A landscape with many peaks, sampled at points; each row gives a point and its height.
A climber steps from a point to whichever of its 2 nearest points has the largest rise for the distance, and stops where none of them is higher. Distance is the straight distance between rows; heights are no part of it.
rufut (h 498): [  1  -1  -1  15  16 -18  10   3 -14  -2  -7  10 -22  24 -12 -37   6  15
  14  -7  -3 -22   8  22 -27   4 -12 -11  32  -5   2  -4  16 -39  -1   4
   1   5   6   4 -10 -11 -30  14  28  15   3 -33  -4  -6   2  16 -10  26
   6  -2 -14]
foga (h 88): [  2 -18   0  19 -17   7   0 -20  -5  -5  29  16   2 -18   9  15  15 -17
 -10  37  19  26 -14   3  19 -10   7  11  24  26  24  14   7  10 -33  -1
   7   2   0 -20  19  44 -14 -16  -4   1  -1  29  33  22   7 -40 -27 -34
   3   2 -26]
pela (h 245): [-11 -30  50 -18 -13   6  -9  -6 -47 -14  -8  58  28 -26  53  38  39 -35
  31  -9   3  -3  18 -17  40 -19  -7  31   3 -21 -27 -38 -26  -1 -29 -17
 -21 -15 -22  13  27  46  15  33 -41 -29  44  31  -2 -29  13 -21  -6 -12
   8 -10  -5]
lum (h 428): [ 19  23  -4  21  19  -2 -18  -2  -2  29   9 -11 -47  29 -27   1 -37  37
 -30 -10  29  15 -32  -5 -10   6 -32  -8  10 -13  38  56 -25 -20  45  28
  20  -9  19  -5 -24 -37   8 -13   1  40 -11 -37 -25  -7  -4  -3  20  18
 -15 -11   3]
kodan (h 93): [-10 -19   8 -18  -9   9  22  25 -20 -25 -11  15  16   2  62  27  42 -31
  42 -27 -22 -30  53 -28  16 -23  -4  -2  -6 -16 -25 -46  -1  57 -12 -13
 -19 -18 -24  13   4  27   8   7 -21 -37  34  20 -15 -11  -9  14  27  -9
  -6   4   6]
miba (h 124): [  9  34  -2 -21  12 -20 -13   3  22  10 -21 -13   2   5 -22 -15 -14  10
 -21  -1 -10 -15   7   0  -4 -12  -8  13 -25 -25 -24  -6  -7 -34  28  -4
 -10  36  -1  11 -17 -42  -6  25  19  -9 -14 -29  -5 -25  14  26 -15  14
 -16  13  13]
fimo (h 284): [ -1 -27  27 -21  -2   6   1  -8 -41 -21   0  35  28 -17  61  36  36 -32
  28   2  -4  -4  37 -29  22 -31   0  26  -8  -9 -18 -36  -8  36 -22  -6
 -18 -16 -28  13  26  47  -4  19 -43 -34  31  26  -1 -19   0 -14 -14 -26
  -5   7  -2]
lodul (h 581): [ 17   7 -34  51   1  -7   3 -10  19  18  16 -13 -41  11 -27 -36   8  22
 -29  21 -27 -25 -14  33 -36 -14 -13  14  15 -25  18  22  65 -38 -13   1
  29 -23  10  15 -32 -16 -33   1   7  -3  11  16  -7  45  10   1 -21   6
   3  12 -28]
taz (h 212): [ -1  13  -3 -12  14 -36   9 -17  34  -6 -12  -8 -10   3 -23  -8 -15   0
   2   0  37  36 -16  -4  26   6 -12   5 -10  34  -5  12 -19 -16  16  -2
  -7  37  16  -2 -17 -12  -5   1  13   5 -10 -33  16 -13  10  -6 -32   2
 -12   8  10]
kapo (h 214): [ -5  16  -8 -16   2 -21  -2 -20   3 -12   1 -10  -3  15 -26  -8  -8  20
  34  -9  41  34   1  -8  -4  41   1   5  -7  55  26  14 -16  -8  -1  14
  12   6 -14 -13  -1   0  -6 -26   1  48  -3 -25   7 -23  22  -9 -20  -9
 -18 -10 -22]
karez (h 596): [  0   8  -1  11  -4  22  -9   4 -16  13  19   2 -12  -3  -6 -23  -8  21
  -8   1 -21 -14  -2  36 -43  22  13 -16  13  -5  28  22  29  -8  -4  17
  13 -25   6 -10  12 -14 -10  -3   6  21   3  13 -11  19 -12   1  30  14
  12 -24 -24]
Naf (h 396): [ 15  24   0  -9  25   3 -15 -10 -13  17   3   2 -24  26 -22   9 -26  31
 -13 -28  18  12 -21 -21   0   3 -23 -17 -10 -16  12  40 -42 -17  47  14
   6  -6  15  -8 -19 -39  27 -13  -8  32  -7 -39 -28 -38 -11   9  27  23
 -25 -19  21]
toran (h 66): [ -7 -19   2  -2 -16   6  37  32  -1  -9  -9  16   6  -3  55   9  45 -19
  14 -36 -25 -54  48 -23  35 -26   2  -5  15 -34 -41 -62  26  39 -22 -22
 -23   3 -11  24   8  31  -7  27  -5 -40  36  11 -20 -22  -1  12  32  -2
   1   4  11]
lege (h 320): [  2  -1   7 -29  19  13   5  14 -43  -3 -15   4 -17  32 -12  10  -1  23
  38 -40 -19 -27   6 -16 -37  14 -11 -31 -13 -17  -1   4 -32   8  22  -1
   5 -37  -4   6  -9 -21  40 -15 -15  22   0 -28 -24 -31  -8  27  50  35
 -20 -37  16]
tose (h 164): [-30  -7   5   5   5 -29   8 -15  27 -20   4   3  -3  -5   6 -14  10  -6
   8  11  45  20  -4  -3  27  12   1  -3  11  45 -12  -7  -7   0 -30  -4
 -12  48   4  -8   7  18  -9 -17  18 -22 -10 -20  12  -9   8 -17 -39 -32
  13  13  -9]
midom (h 196): [-24 -16  -8  18   5 -16  20 -12  15 -17  11  11   0 -15  13  -7  23 -11
 -11  10  24  -4  10  -7  33  -8   2  -6  24  14 -19 -20  16   1 -33 -20
 -17  33   4  -4  10  32 -26   5  12 -29  -4 -12  11  -8   3 -14 -33 -11
  15  16   1]
Renem (h 460): [  6  38 -10  37  18  -2 -20   5   4  42  11 -12 -31  19 -32  -9 -44  37
 -63  13  15   0 -20  13 -32  -4 -26  -3   2 -33  40  52  -6 -46  44  26
  23 -19  18  -9 -21 -48   5 -10   4  32  -7  -6 -31   3  -4  -6  19   7
  -5 -13 -15]
diga (h 103): [ 14 -21 -33  53 -19  -5  17 -12  47  11  14 -27  -7  -9 -10   6 -21 -12
 -49  36  10  10 -61  -9  24 -22  -5   6  11   6   3  25  24  28 -26 -29
  25  25   3  -2 -17  38 -32 -13   5 -20 -23  29  20  65  12 -35 -25 -20
   6  30  -1]
Nuge (h 577): [-21  21   6 -39   1  15 -20  -4   3   3   9  -1  23  -2 -22   8 -17  24
 -11 -16  -7   8 -14  -1 -18  35   9 -18 -35   9  -1  20 -32  18  17   8
 -17  -5 -10  -9   5 -49  42 -30 -13  14 -19 -11 -12 -12 -15   5  29   5
  -8 -23  38]
Bigul (h 345): [ -5 -18   7   6  28 -14  19  -2  23 -14 -15  -6 -10  -6   2   8   1 -30
  11  -3  48  10 -16 -12  45  -9 -15 -15  22  18 -10  -3 -40  10   4   1
  -8  17  22  -7 -10  24  18 -23  14 -20   2 -23  15  -2  -2   3 -14  12
   4  28  33]
gef (h 584): [ -6   7 -17  15   4 -15   5 -11  32  21   1  13  -6 -35  -6 -13  -1 -19
 -53  31  10   0 -28  14  38 -26  -7  -2  13 -28 -29   9   8 -45 -23 -31
  -7  43  21  -3   8  21 -25  22  22 -22 -10   2  22   0   5 -20 -32   6
  21  24   6]
Koz (h 528): [ 25   1 -10   2  -4 -35  26   4  16 -15  -9 -27 -16  12 -14 -10  15  -9
  14   4  -3  -3  15 -17   5 -12   2  28  -5  19 -19 -30  30  -9  18 -15
  10  19  -8  19 -15  14 -36  21  11 -11  -3 -24   5 -14  22   7 -36  -4
 -32  21 -19]
mig (h 637): [-33  -8  -3  16  -4 -24   3 -20  -4 -14  -1   1  -5  29  -7 -39  17  28
  56 -30  19  -5  25   0 -22  52   9 -18  30  49   7 -23  15  -5 -26  19
   5   9 -22 -13  -6  -1 -26  -6  23  33  13 -21   4  -9  15  -2 -30  -5
  14  -3 -33]
der (h 154): [ -2  -1 -13  42   1 -39  12   2  53  -8  -2 -34 -19  15 -15 -17 -11  -2
  -3   2  23  12 -28 -11  19  -3 -11  -6  13  29  -7  -1  10  15  -4 -11
  13  36  10  10 -24  14 -18  -5  20 -20 -25 -22   6  40   8  -4 -34  -4
   5  34   9]
Muta (h 496): [  8  35  -1  23  25   2 -18   6  -1  30  -2   8 -20  13 -30 -20 -29  37
 -40  13  -1 -15  -5  21 -37 -10 -18   4  16 -36  16  36  10 -65  28  16
   8 -12  15   0 -19 -37 -11   6  22  20   4 -25 -31 -10   7   4  -1  14
  -5 -13 -19]
fegu (h 206): [-11 -21  57 -28  -2   5 -12  -2 -51  -5 -12  60  39 -23  37  41  25 -37
  27   2   1  13   0  -4  43  -6  -2  29 -14 -24 -25  -9 -46 -36 -26 -15
 -10 -22  -6   5  24  34  25  29 -45  -3  36  35  18 -24  -2 -23  -3  -4
   6  -7  18]
kod (h 151): [ -3  24  -4   8  19 -37   4  -2  43   9 -18  -9 -14   2 -27 -31  -7   6
 -24   3  11  -1  -4  10   8  -8 -15   5  -8 -13 -32   4   0 -55  19   1
 -11  44   9  12 -17 -31 -19  23  34 -10 -10 -48  -7 -12  11  13 -37   7
  -8  22  11]
som (h 97): [ 20  22  -9  -9   3  -3  -4  22  18   5 -19 -22   5  12  -8  -5  -6   3
 -14 -17 -38 -37  20   5 -18 -25  -2   6 -21 -37 -29 -23  16  -6  29  -8
  -7  17  -9  19 -13 -42  -2  29  19 -18  -6 -16 -20  -8   4  39   7  17
  -8  17  16]
mima (h 536): [ 15   6 -23  31 -23 -17  14 -21  19  -8  15 -26 -34  39 -16 -30   1  32
  31   2  -2  13  -4  10 -18  23  13   7   7  46  27   8  43  17 -10  15
  31  -8  -5  14 -33  -8 -24 -10   3  26 -10   6   2  47  16   9 -19 -11
  12  12 -28]
mobin (h 251): [  6  -2  -5   5 -18  37 -33  -1  -1  34  19  -4  15 -40 -12   8 -24   3
 -58  32 -23  15 -16  34 -22  -2  19   2  -7 -27  21  41  18 -21   6   0
  -5 -26  10 -12  26 -12  14   1  -3   9  -6  50  13  35 -24 -13  13   3
  11 -31 -18]
kemon (h 195): [ 10  -7  -9  15   2  -3  21  14   9 -21  -3 -25  -4  12   4   4   7 -16
  15  -6   2  -7   7 -18   8  -9  -1 -11   9  16  -2 -17  11  41   9  -7
   8   6  11  -3  -7  15   0 -10   4 -19  -9  -2   3  14  -8  15  10   0
   5  23  17]
melov (h 165): [ -1 -13  39 -27  -8  14 -20 -19 -50  -3   0  46  31 -32  12  21  12 -21
   6  24   1  34  -4  10  38   4   4  31  -4  -4   1   9 -31 -45 -11  -9
  -5 -10  -1  -9  25  34  16  26 -23  12  12  30  26 -27  12 -22  -8  -4
  -3 -16  -5]
zove (h 471): [  6   2  -1 -30  -1 -25  10  -2   4 -19 -19  -8  12  -3   2  11  19 -23
  20  -6  -7   4  24 -23  14  -7   8  25 -16  12 -24 -42   3   6  18 -12
 -10  19 -13  11 -10  12  -8  17   0 -19   1  -7   0 -33  18  16 -13  -7
 -22  12  -5]
dagak (h 499): [ 14   5 -26  41 -19   0   3 -12  18  13  21 -19 -39  34 -16 -33 -17  38
  13  -1  -5  -6 -23  28 -45  11   8  -8  11  24  36  17  51   4  -7  29
  35 -29   3  14 -31 -18 -22  -8   6  29   1  13 -13  51   5   6   6   9
  17   2 -28]
Fiku (h 230): [-28 -30   6  17  -1  -5  13  -5 -10 -26   4  27  -3 -10  26  -6  40  -7
  13  -8  17 -28  25 -11  27   4   5 -13  40   8  -5 -31  14  16 -39 -11
 -18  11  -1  -8  24  31 -27  10   7 -22  18  -5   4 -26  10 -13 -14 -20
  23  -2  -3]
vula (h 309): [-31  -4   8  -3 -27  17 -10  -6  15   0  11   8  39 -33  22   5  14  -9
 -43   6 -31  -8  20  10  21 -16  25   0 -16 -19 -25 -19  17  20 -19 -23
 -31  35  -5   1  23 -16  -1  24   0 -27  -3  22  20   3 -17  -4   2 -24
  30   7  11]
dimop (h 407): [ -6 -23  11  -7  33 -17  20  -9  16 -31 -22  -9   2   0  17  21   5 -45
  19  -6  41   5  11 -38  37 -17 -22  -2   0  11 -22 -22 -34  47  13  -4
  -9   4   4   1 -20  44  35 -25  -3 -40   4 -11   7 -11  -1  10  -6  -6
  -7  37  48]
fumaz (h 272): [ 15  10  -6  -6   0   7   4  15 -15  -7  -9 -24 -16  36 -15   8 -15  17
  27 -28  -9  -9   5  -4 -32  17 -12 -20  -7   5  19   4  -9  31  30  13
   9 -30   3   2 -12 -25  24 -24 -15  15  -9 -16 -24  -1  -9  31  41  25
  -5  -9  17]
Pob (h 365): [  7  -5  17 -35 -14  14  -4  10 -35 -15 -17  13  28  -7  23  25  24 -18
  31  -1 -29   5  26 -19  -5  -5  13  24 -19   2  -6 -29  -8  17  -1  -6
  -6 -12 -24   6  13   6   3  13 -21  -3  12  15  -5 -29   5   6  11 -17
 -24 -14 -10]
Zadip (h 128): [ 12 -15 -30  72  -4 -21   8   4  61  16  -5 -35 -28   5 -18 -13 -20  -1
 -19  18  27   3 -62 -10  20  -7 -15  -8  20  16  -2  20  20  11 -16 -21
  27  29   9   9 -26  32 -36  -1   9 -20 -26   0  11  63  12 -28 -28  -3
  -3  36  10]
Sedo (h 580): [ -6   2 -23  48 -10 -32  11 -16  30  -2   6 -11 -34  46 -12 -33  -6  31
  34 -17  28  15 -19  16 -12  39   4 -11  21  59  17   7  16   7 -32  13
  16  21 -10  15 -30  -1 -27  -9  28  15  -2 -20   6  43  12  -2 -34   0
  18  10 -17]
nez (h 532): [  6  26 -16   6  -1   4 -17   0  22   8   9 -16   1 -10 -17  -8 -22   0
 -35  21 -21   6  -6  22 -17  -8   3   4  -6 -10  10  20  23 -13  16  -5
   5  11   5  -7  -2 -28 -10   4  14  -4 -17   5   3  26  -6   7   0   3
   8   4  -3]
vabir (h 575): [ 10 -11   3  -3  -7  37 -14  32 -37  38  22   6  -2  -8   6   4 -25   8
 -16   3  -7  -2 -22  28 -32  20   7 -33   3 -29  18  36 -14   5  16  16
   6 -51  15  -9  35   0  28 -10 -14  30  -6  29  -1  20 -25 -11  56  18
   7 -44   9]
zep (h 48): [-19 -12  -1   4 -13   2  26   9   4 -15   0   4  16 -13  34  -8  33  -9
  -8 -23 -28 -37  36  -7  26 -21  14   7   9 -27 -36 -57  28  26 -21 -26
 -27  24  -7  18   8   2 -11  28  -2 -32  12   5  -7 -17   0  14   6 -10
   7   6   6]
Bufen (h 663): [-10  23  -1  17  12  25 -30  34  13  47  -2  -6  -3 -16  -4  -2 -37  17
 -59  14 -13 -11 -12  34 -34 -12  -7 -30  -2 -48  15  42  11 -25  22  11
  -5 -11  11  -6  13 -45  14  -7   4   4 -14  21 -21  17 -25   0  27  15
  34  -7   6]
Sufu (h 461): [  0  -9  14   2 -16  37 -19  23 -12  23  24   3  18  -9   3  23 -15   3
  -1   0   2   9 -26  19 -15  30  14 -41 -13   7  20  26 -32  40  -5  19
  -1 -38   4 -22  28  -4  35 -34 -14  21  -8  25  -1  29 -28  -5  45   5
  16 -24  22]
kame (h 362): [  2   9   6 -30  20  16 -10   1 -28  20   1   6 -18  25 -10  13 -13  31
  -2 -38  -3  -5  -8 -26 -25   7 -14 -17 -19 -30   3  27 -48 -15  32  12
   7 -28   4  11 -14 -35  38  -7 -19  30  -7 -28 -29 -48 -10  18  47  31
 -23 -42  18]
Bufev (h 150): [ -1   6  21 -39  18   8 -11   1 -26  16 -20  35   5   1 -15  -3 -12  13
   6 -19  -7  -9   1   7  -3  -4  -2   9  -8 -31 -13  -3 -33 -52  -1  -2
 -12   0   6   8  -3 -28  17  31  -1  16  11 -30 -21 -52   5  14  19  28
 -12 -23   4]
Vodor (h 399): [ 10  -8  12 -40  -3  -3   2   2 -22 -28 -32   9  33   7  20  29  38 -22
  53 -26 -18   6  42 -37  -6  -7   7  27 -29  10 -11 -50  -5  37   1  -9
 -11 -14 -44  22   1   6 -17  10 -29 -18  25  18 -27 -35  13  12  -8 -13
 -41   2 -32]
bag (h 625): [ 36  -2 -42  34  -8  20   2  -6  13  16  20 -32 -33   0 -17 -19 -14   8
 -35  30 -32 -17 -19  30 -28 -25  -3  18   8 -23  31  26  59 -10   3   8
  37 -42  16   7 -24 -11 -17  -3 -14  10  -2  39  -1  62   6  -6  -5   2
  -7   1 -34]
dini (h 265): [ -1   4   6   2   7 -13   1  -6  20 -15  -2  -5  -2   2  -9   9 -24  -3
  28  -6  61  30 -33  -7  22  33  -7 -12  -1  60  20  11 -52  34  -1  13
   3   9   3 -23  -6   7  19 -45  14  14   5 -13   6   7   4  -2  -8 -11
   2   3  13]
bove (h 659): [-20  22  13 -29   0  21 -28  10 -16  24  11  11  18  -5 -14  -1 -25  35
 -31  -7 -25  -8  -4  14 -43  18   8 -17 -35 -24   0  30 -15  -8  21  15
 -14 -12  -7   0  16 -65  37   0 -18  17 -16  -1 -25 -18 -21  14  38  14
   1 -33  25]
gaz (h 359): [-36   2  14 -15 -13  -1   2 -13  22 -23   0  10  37 -19  19  -6  16  -6
 -17   0 -10  -2  32   4  21   0  19  -3  -9  10 -17 -30   5  29 -25   0
 -30  38  -5  -8  10 -15   3   8  -4 -29  -4   9  11 -11 -20  -5  -8 -34
  20  14  12]
nobe (h 500): [-12   4  13 -43   7   6 -15   7  -8   3   0  14  28  -7  -6  23 -21   0
 -11  -8   2  16 -18 -10  17  12   1 -16 -35  -8  -4  26 -46  -7  15   4
 -13  -6  13  -8   0 -35  46 -22 -15  13  -8 -11   5 -14 -16   8  32  18
  -8 -13  49]
sonim (h 111): [  6  -6  11 -11  -7   1 -13 -23 -18 -18  10  13   4 -13   1  14   8 -13
  16  30  20  32  -1  -5  17  11   8  16   9  34  27  10 -10   1 -17  10
   5  -5 -12 -28  23  38   3 -16  -9   9   1  14  19  -3  13 -28 -19 -24
 -10  -6 -28]
vupu (h 543): [ -4  -3  -2  20  20 -11  19   9   2 -12 -20  -9 -29  34 -17 -28   9  18
  41 -37   1 -28  13   9 -38  20  -9 -30  21  10  -3 -16  14   7   5  16
  -7  -5   1   2 -19 -18 -13  -5  21  13  10 -42 -18   1  -6  28   1  32
  19   8  -2]
gebi (h 172): [ -4  -3  14 -30  14   5  -5  -6 -36   3 -14  21   5  11 -14  -3   7  15
  30 -24   4  -2   7  -3 -20  30   2  -3   1   1   3  -3 -28 -33   2   6
  -2 -10  -6  -4   5 -12  14   6  -5  34   6 -21 -13 -40   2   9  20  19
 -14 -25  -3]
Namob (h 263): [ -7   6  12 -35 -29  10 -12   2  -2   4  -7   5  49 -26  18   4   5 -21
 -23   7 -43   1  19  11  13 -16  21  27 -31 -25 -26 -21   4  -2  -9 -19
 -22  25 -16   1  12 -20  10  34 -13 -16   4  21  10 -13 -10  15  13  -9
   4  -2  15]
Tata (h 183): [  6  -1 -14  -4 -24   9   1  -5  17  20   1   1  26 -36  27  21  16 -36
 -60  14 -35 -21  17 -14  38 -43  15  28 -18 -57 -33 -25  31   6  -8 -44
  -8  30  -8  18  18  31  -7  35   3 -30   2  26  18   1   1 -14  -4  -8
  10  27  25]
ber (h 329): [ 12 -12   6 -14 -26  36 -12  -1 -42  -1  16   3  22 -16   8  17   8   8
  16  16 -13  18   6   4 -17  13  20   2 -11   8  22  21  -6   7  -6  11
   5 -42  -5 -13  28  12  17  -9 -28  21   3  30   6  11  -3 -16  29  -9
  -9 -32 -20]
Bip (h 327): [  3 -11  30 -30 -14  21 -10  -3 -44 -28  -6  22  44  -7  48  42  37 -13
  41  -7 -32  13  32 -26   7 -24  13  18 -34   3  -7 -29 -10  41 -15  -1
 -23 -23 -40   4  23  13  -1  12 -45 -17  25  42  -5 -15  -8 -14  -1 -31
 -14  -1 -18]
Kanin (h 423): [  3 -12   5 -32  11  15  -1  14 -29  -3  -8  10  16  -1   7  36  -5  -7
  25  -7   4   8  -5 -17   9  -3  -7  -7  -8 -13  -1   8 -44   1  13  10
   1 -28  11  -8   7  -3  38 -16 -17   4  -3  -9  -1 -11  -8  23  28  18
 -11  -6  36]
Zim (h 288): [ 18  -1  -6  -6 -22  31 -19  -2 -17   7  19  -5  13 -22   0   7  -9  -1
 -19  28 -23  16  -5  23 -14  -2  18   6  -5  -3  21  21  10  -4   1  -1
   3 -15   3 -15  15   4   7  -2 -12   6  -6  30  18  20  -7 -12  17  -6
   1 -18 -18]
veg (h 73): [ -1   8  -5  -8  -7   5  10  19  16  -3 -11 -18  15  -3  19  -8  17 -12
  -5 -22 -38 -29  28   6  -1 -20   8  -8 -11 -35 -35 -44  23  30   5 -13
 -21  19  -2  13  -5 -26   2  16  16 -31  -9  -1  -6  -6 -15  35  15   9
   3  15  16]
somif (h 137): [  0 -12  19 -13 -17  17 -19 -22 -39  -6  10  19  25 -33   3  14  19  -8
   5  35  -5  35   4  11  10  11  17  32  -1  11  12   7 -12 -25 -19  -5
  -1 -21 -15 -22  30  28   1  23 -20  14  14  43  22  -4  13 -35 -17 -20
  -3 -28 -37]
satel (h 231): [ 10  -2  -6  11   4   7  10  18  19 -16 -16 -38  -8  25  -5   5 -12  -3
  25 -29   6  -7 -12 -14 -14  19 -16 -21  -2  27  12  -8  -4  65  17   9
   5 -11   7  -7 -20  -9  20 -31   3 -10 -16  -7 -15  29  -9  27  23  23
   6  13  23]
Repe (h 194): [ -5   0   0  -7  14  -9   7  -9 -13 -14 -11  -4  -6  25 -28  -9  -2  27
  45 -34  15   4  15 -11 -27  42  -7 -14  10  38  18  -7 -17  -5   7  18
   7  -5   0  -4  -7  -8  -1 -16   4  39   4 -34  -5 -28  10  17  -2   5
  -7 -14 -20]
Zude (h 592): [-25  -5   6  20   8  -7  14  -2  -7 -10 -13   4 -15  35  -2 -46  19  25
  55 -51   0 -31  23   9 -41  49   5 -36  22  29   4 -25  20  -4 -15  17
  -6  -9 -11  -4  -7  -7 -24  -3  28  43  24 -30 -13  -7   9  16  -5  19
  22 -10 -25]
povin (h 487): [ -5 -26  13  -8  16 -15  11 -12  16 -10  -2  -1   6 -20  29  36   4 -55
   3  23  42   5   1 -44  53 -32 -16  15  -4   4 -21 -15 -34  33   7  -8
   4  15   8   4  -1  53  23 -15  -8 -42   8   1  25  -6  -9 -13 -18 -15
   2  43  44]
did (h 432): [ 18   5  13 -48  -1 -18   8   0  -2 -28 -28  -9  22  22   2  20  26 -16
  38 -19 -19   1  39 -33   4   0   6  27 -31  14 -24 -49  -6  32  19 -20
 -10   3 -32  22 -20  -6  -8   2 -17 -13  10  -9 -15 -49  22  29 -13 -10
 -44  12 -12]
fek (h 223): [  8  12   1 -28 -23  -6   2  -2  16  15  -7  -1  28 -33  17   8   5 -35
 -38   8 -31 -10  13  -2  32 -36  19  45 -30 -44 -37 -35   9 -20   1 -30
 -13  33  -6  15   1   3   1  43   1 -25  -4  21   9 -16   5   3 -17  -6
  -7  13  18]
goze (h 680): [ -9 -12 -11  25   0 -20  16 -17  -8 -18   9   0 -24  29  -8 -22  19  10
  54 -13  30  10   3   1  -8  38   7  -8  29  54  19  -7  17   1 -30  13
  15  -6  -9  -1  -6  33 -27 -18   9  25  14 -15  17   2  14 -19 -33 -19
   5  -2 -36]
lagu (h 264): [-15 -15  13  -5  10   5   4  -5 -22 -11  -9  24   2 -14   7 -10  21 -11
  19  -3  19  -3   1   1  10  10   6 -11  31   5  -6 -14 -14 -22 -24   2
 -15   3   8 -15  19  22  -9   1  14  -6   8 -13  14 -19   1  -4   0   0
  13  -7   3]
vesog (h 182): [ 11  14 -17  28  17 -42  14  -6  50   2  -6 -21 -21   9 -24 -19 -10   7
  -8   7  35  24 -25   3  30  -9 -23   7   1  10 -12  23   0 -38  11  -4
   8  46  14   9 -21  -3 -26   8  28  -9 -18 -38  12  19  12  -6 -44  10
  -3  28   7]
pevi (h 666): [ 15   1  -1  -8  -2  36 -16  25 -38  33   7   4  -8  -8  -2  -9  -8  12
 -12   0 -21 -15  -4  30 -35  -9  -1 -17  17 -38  22  24  12 -23   9   8
  12 -44  15  -2  22  -3   7   6  -3  14   2  26  -6  10 -16  -5  39  24
  10 -38 -12]
nas (h 589): [ -9 -18  19 -10   8 -28  12 -16  19 -14   3   8   7 -32  24  12  13 -43
 -12  22  32   7   7 -32  53 -23  -5  22  -5   3 -29 -24 -11   5   2 -11
  -8  33   6   6   8  48   5   7  -2 -32  -2  -1  27 -25   9 -12 -32 -22
  -1  32  19]
zis (h 381): [  8  -5   5 -20 -10  29 -10  16 -28   1   3   5  12   0   0  21  -5  -5
  16  -1  -6  10  -3  -3 -13  13  10 -13  -2   6   8  14 -21  22   3  12
   7 -34  -1 -15  19   3  34 -20 -19  10  -7  17   5   7 -17   1  39   8
  -4 -17  14]
belur (h 634): [  5  -5 -20  30   1 -23  16 -15   9 -11  14  -6 -24  20  -8 -16   5   9
  20  16  33  21 -19  12  13  20   3  -3  32  45  17   7   4  -5 -24   8
  20   7   9   0  -9  26 -21 -15  14  11  -4 -12  19  21  14 -13 -36 -17
   5   9 -24]
baf (h 701): [  1  -3  -4 -13   1 -29   8  -9  27   3  -6   8   1 -29   7   2   0 -27
 -26  24  25  15 -10 -11  55 -25  -4  17  -3  -7 -26  -8 -11 -28   7 -21
 -10  44  16   5   3  27  -9  20  13 -20  -7  -6  28 -14   5  -8 -33   1
   0  26  26]
Doveb (h 542): [-11   2  -6  15   1   5  -4 -12 -22  10   5  21 -20   9 -25 -39  -4  26
   9  -4  -6 -16  -4  33 -38  28   7  -6  28  -3  17   6  25 -49 -18  10
  13 -13   0  -8   6  -8 -28  14  18  33  13  -6 -13  -4   7  -5  -3  12
   7 -28 -41]
pugid (h 595): [  8  21  -9   8  14  17 -28  14  18  31  -2  -7   2 -16 -14   5 -41   2
 -58  22  -6   2 -24  16  -5 -19 -10 -10  -6 -46   6  37   4 -28  28  -2
  11   1  13 -10   9 -30   6   7  12  -3 -17  16  -3  29 -12   3   7   7
  11  10  14]
leta (h 537): [  0  34 -18  38  10  -5  -7  16  13  36   5 -10 -32  18 -23 -29 -17  30
 -40  18 -24 -33   2  34 -57  -5 -17   3   6 -33  27  28  48 -53  18   8
  25 -19  -1  15 -32 -43 -21   4  17   6  10   0 -24  19   2   2   0   9
   4   3 -25]
Guzal (h 582): [ 17  -1 -15   9  -2 -23  17  -9  10 -15  12 -19 -14  10 -10 -14  13   4
   0  14  -7  18  -4   2  -4  -2   9  22  12  22   5  -6  31  -9  -9  -7
  16   6   3   6 -12  12 -34   2   9   5  -7  -5  16   8  12  -4 -30 -14
  -9  12 -30]
tun (h 684): [ 41   4 -28   5 -14  19  10 -11   1  -2  14 -36 -12  -2 -15  -2 -16   1
 -18  30 -34   8  -9   0 -16 -11  11  26  -5   0  26  14  34   7  20   5
  33 -31   8  -1 -16   5 -10   2  -8  13 -16  28   8  42   5  -1  -3  -8
 -17   5 -30]
Gapas (h 417): [-29   8   4  -2 -11   1  -5  -4  27 -25  -3 -10  21  -7  -5 -10 -12   0
  -1   2  -1   8   4   7   3  14  15 -20  -6  28  -8 -11  -3  25 -15   9
 -21  32  -2 -12   3 -20   4 -20  12  -8 -20  -6  -1  14 -14   8 -10 -19
  21   4  10]
Muko (h 237): [  2  15  -3   6   2 -33   2  -9  28 -13   1 -22 -18  15 -22 -10 -26   8
  24  -1  50  38 -21  -6  18  24 -12   1  -4  62  19  21 -30   5   1   8
   7  28   7  -5 -14  -9   1 -30  24  19 -10 -35  14  10  16  -8 -29  -3
 -13   2   0]
kazo (h 736): [  2  18   8  -6   6  36 -23  20 -33  37  11   7  -8   3  -7 -16 -27  27
 -30   2 -35 -15   1  23 -54  -7   1  -3   3 -47  19  29   3 -33  25  16
  15 -38   5  13  10 -30  19  18 -10  20   6  12 -30 -10 -11  -6  45  22
  -9 -48 -16]
das (h 472): [ -6  14  -3   3   3   8  -6   8  27   5   6 -13   6  -2 -13  -9 -28   5
 -11  -4  -1  -3 -21  17 -14  12   1 -18  -8   9   7   9  -4  18   8  13
 -12  10   8 -16  -3 -30   6 -16   7   1 -22  -2  -3  22 -17  12  15  10
  17   4  18]
sazi (h 163): [  8 -16   0  -2   0  -1  22   5 -10 -19  -1   5   7  -5  27  26  24 -20
  12   3   0  -7  19 -25  19 -24   2   9   3   3 -11 -28   5  39  -6 -12
  -5  -5  -3   0  13  33  -1  -3  -4 -28   0   9  10  -3  -1  -5  -1 -10
   2  23   3]
dur (h 126): [  6 -30  -9 -13  -5  26  23  22 -25 -18  -1   0   8   1  54  38  27 -33
  16  -1 -30 -20  35 -31  11 -40  -5   2  -4 -25 -13 -28  17  61  -1 -16
   1 -27  -8   7  18  45  10   0 -13 -33  17  30   6   9 -10  -9  23 -11
  -3  22  14]
rige (h 748): [ -9  25   1  -3  12  28 -28  36 -19  45   2   1  -6  -2  -3   2 -38  30
 -45  -5 -29 -17  -3  17 -51  -4  -8 -22 -24 -48  10  33  -1 -12  31  17
   7 -34   8   2   9 -51  31  -6 -12   7  -6  13 -35  -6 -22   9  51  12
   7 -30  14]
zole (h 75): [  4 -24 -24  32 -24  11   9 -16  30  -3  32   2  -3 -13  -4   4   2  -7
 -36  40   2  10 -23   5  24 -18  10  10  15  14  11  19  31  16 -34 -16
   5  14   5  -7   6  45 -29 -14   3  -9 -10  29  28  47   6 -33 -23 -31
  10   9 -13]
sot (h 300): [-16  -6  12   1  25  -5  -2  -4  -1 -17  -5   9  -3  -7  -3   3   1  -8
  30  -6  40  10 -19   2  21  15  -4 -22  18  32   4  -1 -34   1 -15  20
 -14  12   9 -20   4  18  10 -30  16   4  -4 -22   6   1   3   5  -3   8
   5  -4  14]

For each start below, name the point where the climber stops.
somif => goze
Namob => rige
Pob => goze
Tata => rige
dur => tun
Naf => tun
